Each row is a point on a landscape with many valleys, with its height.
A ball rolls from a point to the lowest of its 2 nearest points, and stops where none of them is lower. Distance is the straight distance between rows; heights are no part of it.
z_525: [ 19   1  52  11   4 -27 -19 -19  10   3 -10  -2   1 -26  -1 -19  13  19
  -9   6]  (h 1.94)
z_295: [ 25  11 -21   0  17  46  18 -41 -25   2 -28  -9   0 -21 -13  -2 -12  -8
 -12 -16]  (h 3.73)
z_110: [-17  -6  10 -22 -26  -1  12  44   2  11  24  36  -7  12  -5  22  -2   4
  -6   0]  (h 7.20)
z_74: [ -4  -4 -33 -10  17  51  22 -27  -9  -1 -13  29 -14   9  -9  20   0   8
  10  23]  (h 4.83)
z_583: [  1  -5  14  10   2  21 -34   4 -12 -15 -19  -7 -10  -6  25  -1  16 -28
  34   0]  (h 3.54)
z_960: [ 24   0  48  18  -3 -14 -22  18  17  27 -18 -34  15  -3 -19 -29   4  16
 -26   2]  (h 5.13)
z_678: [ -4   3  15  -2  -1 -27  23   4  14  12 -13 -14  39 -25   0 -18   0  -5
 -23   7]  (h 5.53)
z_235: [ 10  -5 -27  -7 -31  16  27 -25   3   8  -2   7  16  -7  -7  -3 -15   8
 -27  28]  (h 5.15)
z_230: [  2  -5  24  15 -23  -2  -8  -9  24   3  -7 -24   6   8 -12 -16 -25   3
  -2 -13]  (h 2.61)
z_605: [-10 -27 -24  -8   4  14  19  24  17 -10   3   5  -6  10  -2  30 -39  26
   2   0]  (h 5.82)
z_348: [  7  27   4 -11  -5 -33 -27  20 -18  -9  44  13   6  18  -3  -1  31 -19
  10 -11]  (h 1.92)
z_771: [  6  18  35  28  -6 -13  -3  13  15  14 -31 -37  17   4 -22 -42 -11  17
 -40  32]  (h 5.37)
z_813: [ -3 -12   1  -4  33  -9 -23  35   2 -32 -23   3 -43 -17  17   3 -33  34
   5  -7]  (h 4.45)
z_635: [  0  -7 -25   8   3  -6 -20  10 -21 -18  10   0 -31  26  17  14  13 -14
  32 -18]  (h 3.75)
z_460: [ 23  -5  37  -7  12 -22 -37   7  23 -19   2  27  -2   4 -16  -5  -7  24
  24 -22]  (h 3.86)
z_656: [ 13  -2 -28  18   9   0  25 -15  -6 -14  -2 -31 -21   0   1   4 -32  34
 -19   6]  (h 2.62)
z_449: [ 35 -15  31   2 -34 -11 -30  -3   5   6   2  -5  28   1  11   0  11  -1
  -9 -10]  (h 5.52)
z_210: [ -5  -8  -6   2  27  35 -22  10 -19 -12  -2 -19 -14   9  27  13  35 -15
  37  15]  (h 3.80)
z_399: [-16  20 -26  -1   5   4   8 -13  31   4   3   2  17 -17 -32  -9  -9  -9
   5  22]  (h 2.71)
z_621: [ -3  -5 -41  -4  24   5  35   3  -9   1  13   0   3  15 -23  33  -5   0
  -5 -28]  (h 4.46)
z_824: [ 29  -1  23 -31   3 -39 -32  -8  22   5   5  24  30  16  -9 -31  14  13
  -1 -20]  (h 4.80)
z_495: [ -1   9 -15  15  17 -31  -7  14 -32  -1  33  21 -16  11   2  13  39 -19
  10 -11]  (h 0.28)
z_755: [  4  24 -34  13  16  41   9 -17 -15   6  14 -11  -4  12 -21  -2  13 -26
   0  13]  (h 5.41)
z_155: [  4  -3  -9  11 -33  44  -5  -4 -11   9   4 -10   7  21   3   5   6 -21
   0  29]  (h 6.15)
z_441: [  9 -13 -38   7   9  26   8 -23 -11 -15 -32 -17 -19 -11  10  -6 -23  -8
 -14 -11]  (h 3.36)
z_515: [  5  21  49 -16 -11 -14 -18  12   4  17  -5  11  27   7   4 -38  35 -26
   3 -11]  (h 4.33)
z_528: [  4  -8  18  16 -10 -11   7  -9  22   2  -3   4 -19  -6   4  -6 -14  39
 -12  28]  (h 5.95)
z_459: [  6 -13  37   5 -15  -5 -17  -2   8 -11 -10  -5 -21   6  12 -17 -21  22
   6 -18]  (h 2.15)
z_732: [-11  -2  16  34  -1   4   7  -8   9  13 -30  -9  24 -36 -22  -3 -16 -18
 -16  29]  (h 5.73)
z_872: [ 31 -13  56   5 -10   6 -31 -13  13  -7 -19  -1  -1  -9   8 -11   4  22
  12   5]  (h 2.31)
z_834: [-14 -16 -39  14  22  11   6  -2  -6 -19  -8  16 -40  16   7  13   3 -14
  18  -9]  (h 3.42)
z_422: [-18   4   5  -1  15  24   9  10  -7   2   7   7  -9   3  11  29  34 -10
  31  13]  (h 4.12)
z_927: [ 17  -3  17 -22 -23 -41 -23   6   3   8   7  -1  46  -2  14 -21  17  10
  -1  -8]  (h 5.20)
z_190: [ -4   1  27  -4   2 -39 -17 -18   6   2  -8   6  14 -22   0 -10  27  -7
  16   3]  (h 1.45)
z_998: [-23  -3 -21  14   9  -2   4  -9  13  -8   5  29 -23   5 -20  13  -7 -15
  15  -2]  (h 2.79)
z_203: [ 38   8  43  -8   7 -28 -30   9  18  14  -1 -20  18   5 -18 -40   9  34
 -19 -27]  (h 4.77)
z_164: [ -3   9  22  -5 -25 -39  11   2   9  15  -8  -5  18  -3   2 -39   0 -11
 -17 -15]  (h 5.19)
z_825: [ -8  13 -41 -12  12   3  24 -21  -3   6  12  15  11   1 -29  11  -9  -4
  -9   2]  (h 3.55)
z_260: [ -2 -34 -47 -12  24  30  24   4  -8 -12 -16   5 -14  16  13  22 -28  22
  -5  -9]  (h 5.14)
z_947: [-21  47 -29   6  16  19   1   2 -10  21  27  -8   4   9 -12 -21  12 -25
 -18  26]  (h 5.74)
z_325: [ 39   1  45 -20  10 -15 -42  -9  20   3  -1   6   1   9 -24 -18  12  15
   1 -27]  (h 4.35)
z_889: [-19 -20   3  13  18 -12 -14   1   3 -24 -24 -14 -34 -17  27  -5 -20  32
  14  18]  (h 4.79)
z_792: [  8  27  46   5  -8   1 -38  -5 -11   9   1   9   2   1  10 -15  33 -31
   9  -1]  (h 4.01)
z_139: [  2 -20 -21  13  -5   3   6  -8  -7 -19 -11 -40 -15   5  17   2 -22   3
  -3 -18]  (h 2.88)
z_336: [ -9  -3 -14  26  -8  -4   3 -19  25   3  -6 -22  12  -7 -19  -9 -25  10
   0  13]  (h 1.98)
z_474: [-11 -20   1 -12  21   6 -14  21  -5 -26 -25  27 -36 -24  32  13 -14   6
  18 -12]  (h 4.05)
z_690: [ 16 -26 -13   9 -16  -5   9 -14  -3   1  -1 -30  17  -4  19  21  13  17
 -12   5]  (h 2.66)
z_484: [ 26 -21 -36  11  12  17  20 -32  -1 -12  -5 -32  11  -6   1  15 -11  19
 -14  11]  (h 1.85)
z_788: [-20  19  25 -20 -11 -18  11  13 -12  12   9   8  23   4   9 -17  17 -24
  -2 -12]  (h 4.76)
z_15: [-36  21  -3 -22  13 -23  41  11  14  12  11  21  15 -11 -16  -5  -1 -13
  -7  11]  (h 8.48)
z_804: [-17 -15 -12  -5   5  31  31  -7   2   6  -5   4  -3  -3  10  29   7  -2
  15  24]  (h 4.47)
z_470: [  9  28 -36   0   9  51   5 -34 -10  17  -2  24   3   3 -22  -3   6   1
   5  14]  (h 5.12)
z_393: [  4   3  42 -29 -11 -10  -3  36  19  19   4  40   4  12 -11   7  -3   9
   8 -15]  (h 7.79)
z_112: [ 25  20 -28   0   0  29  19 -27 -23  20  -9  -6  27 -36 -17   2 -11   6
 -27   8]  (h 4.14)
z_80: [ -2 -23  15 -19 -20  22  15  -1 -25  -7  -8 -10 -15  -2  32   0 -12   1
  -7 -10]  (h 6.10)
z_999: [  5  -2   9  -8   6 -23 -23  19  11  -9  22  26   4  -1 -20  26   8  11
  21 -14]  (h 3.02)
z_267: [ -1  -4   5 -14 -24  -4  24   9 -14   3  20 -11  -6   9  -3  19  -1  -8
  -8 -22]  (h 6.12)
z_599: [-26  33 -24 -10   7  -5  20  25  -7   8  34   3  12  17   6 -22  11 -22
  -6  15]  (h 6.16)
z_844: [-18   0   7   6  -5  -3 -17   1  -5 -13  12 -16  -8  12  -1  15   4 -20
  31 -24]  (h 3.00)
z_649: [ 22   0  32  10  -8   6 -40 -22 -21 -18 -10   2   9 -10   6   5  24 -23
  20  -3]  (h 3.76)
z_541: [  3  -7  -7 -13  -9  24  38 -21 -20  -5   1   8 -28  -3  15  21 -18   3
 -24   1]  (h 6.40)
z_910: [ -5 -38 -40  -3  21   1  -4  15   0 -22 -31   3 -29   8  35  11 -23  36
 -11 -11]  (h 4.54)
z_764: [-22 -10   1 -16  24  13 -24   4 -14 -22 -23  13 -35  -9  39  -1  13 -16
  34  -3]  (h 3.78)
z_168: [-12  11 -18   2 -13 -25  -8   4 -11   5  23 -12  17  19   0   3  20 -26
  20  -6]  (h 3.13)
z_762: [  4 -10 -26  22  -8  13  -3 -15 -10 -10  -1 -28   0   6   6  13   7 -24
  11 -14]  (h 2.21)
z_585: [-22  26   1 -16  11  -2   5  38 -12  11  45  -5  13   5  14   6  39 -10
  13   9]  (h 6.60)
z_993: [ -3  -4 -20   9  15 -39 -14  12  -1  -2  23  26  -8  -1  -1  38  21  -4
  34  -9]  (h 1.83)
z_742: [-19   5  -2  13   5 -26   3 -19  21   5   0  17  -5  -2  -6  -2  19  -9
  16  10]  (h 2.09)
z_212: [ 12  24 -20  -3  -9   1  15 -22   4  10  -3   0  23 -29 -18 -27 -26  17
 -31  18]  (h 4.63)
z_400: [ -4   5  -3  19  -7  32  14 -22   1   3 -24  -9   8 -20 -22  -4 -21 -30
  -7  10]  (h 5.91)
z_985: [-18  17   2   9  13  17  -9  26  -4  15  49 -10 -12  25  13   5  19   0
   8  22]  (h 6.94)
z_318: [ -9  -7  11  -5 -26  -2  15 -12  12  11  -2  12   3  -4   1 -12  -8   3
 -26  19]  (h 5.60)
z_273: [ -3  14 -20 -11  -5  -5  33  -2  -2  13   7 -24  36 -16 -15  -7  -5 -21
 -25  -4]  (h 5.94)
z_334: [  2   5  33  39   1   6  11 -11   4  -3 -32 -35   9 -22 -11 -17 -19  10
 -31  33]  (h 5.56)
z_786: [ -7  -4  -3   4 -12 -45  11  14  23   5  17   7  10   1  -6  -6 -22  26
 -22   3]  (h 6.90)
z_411: [ -9  -5  18 -20 -15   9   6  19 -11   0  21  19  -7   7  20  34   6  13
  14 -12]  (h 6.67)
z_500: [  0  -2   2  25  -2 -29   6  13  26 -15   2  15 -27  -6 -18   8 -31  30
  -6   9]  (h 6.35)
z_781: [-22  13  12 -24   1 -16  17  25  30  21   3  35   5  12 -12 -14 -17  -7
   1  -2]  (h 8.19)
z_770: [  8 -13  20   1 -41  21 -14  -7 -14   2   0 -15   7   7  13   4  -1 -13
  -5  -7]  (h 5.83)
z_163: [-10  13 -21 -20   4  12  27  27 -16   0  33 -12  -5  21 -17  28   1 -16
   3 -33]  (h 5.35)
z_290: [ -7 -31 -41 -10  18  10  -8  10 -19 -14 -26  17 -35  13  42   6   5  -2
  -3 -18]  (h 3.99)

Where does a ball stop that starts at each point below?
z_260 -> z_190
z_585 -> z_583
z_781 -> z_336
z_500 -> z_762
z_786 -> z_762
z_15 -> z_583

Call two points neighbours if one is among the 2 nearest of the other. Go from one point of each pair to the other, from neighbour to neighbour, staying as low as possible. Name the highest point that can't be avoided.
z_844 / z_190 -> z_635
z_495 / z_762 -> z_168
z_190 / z_336 -> z_230
z_459 / z_190 -> z_872
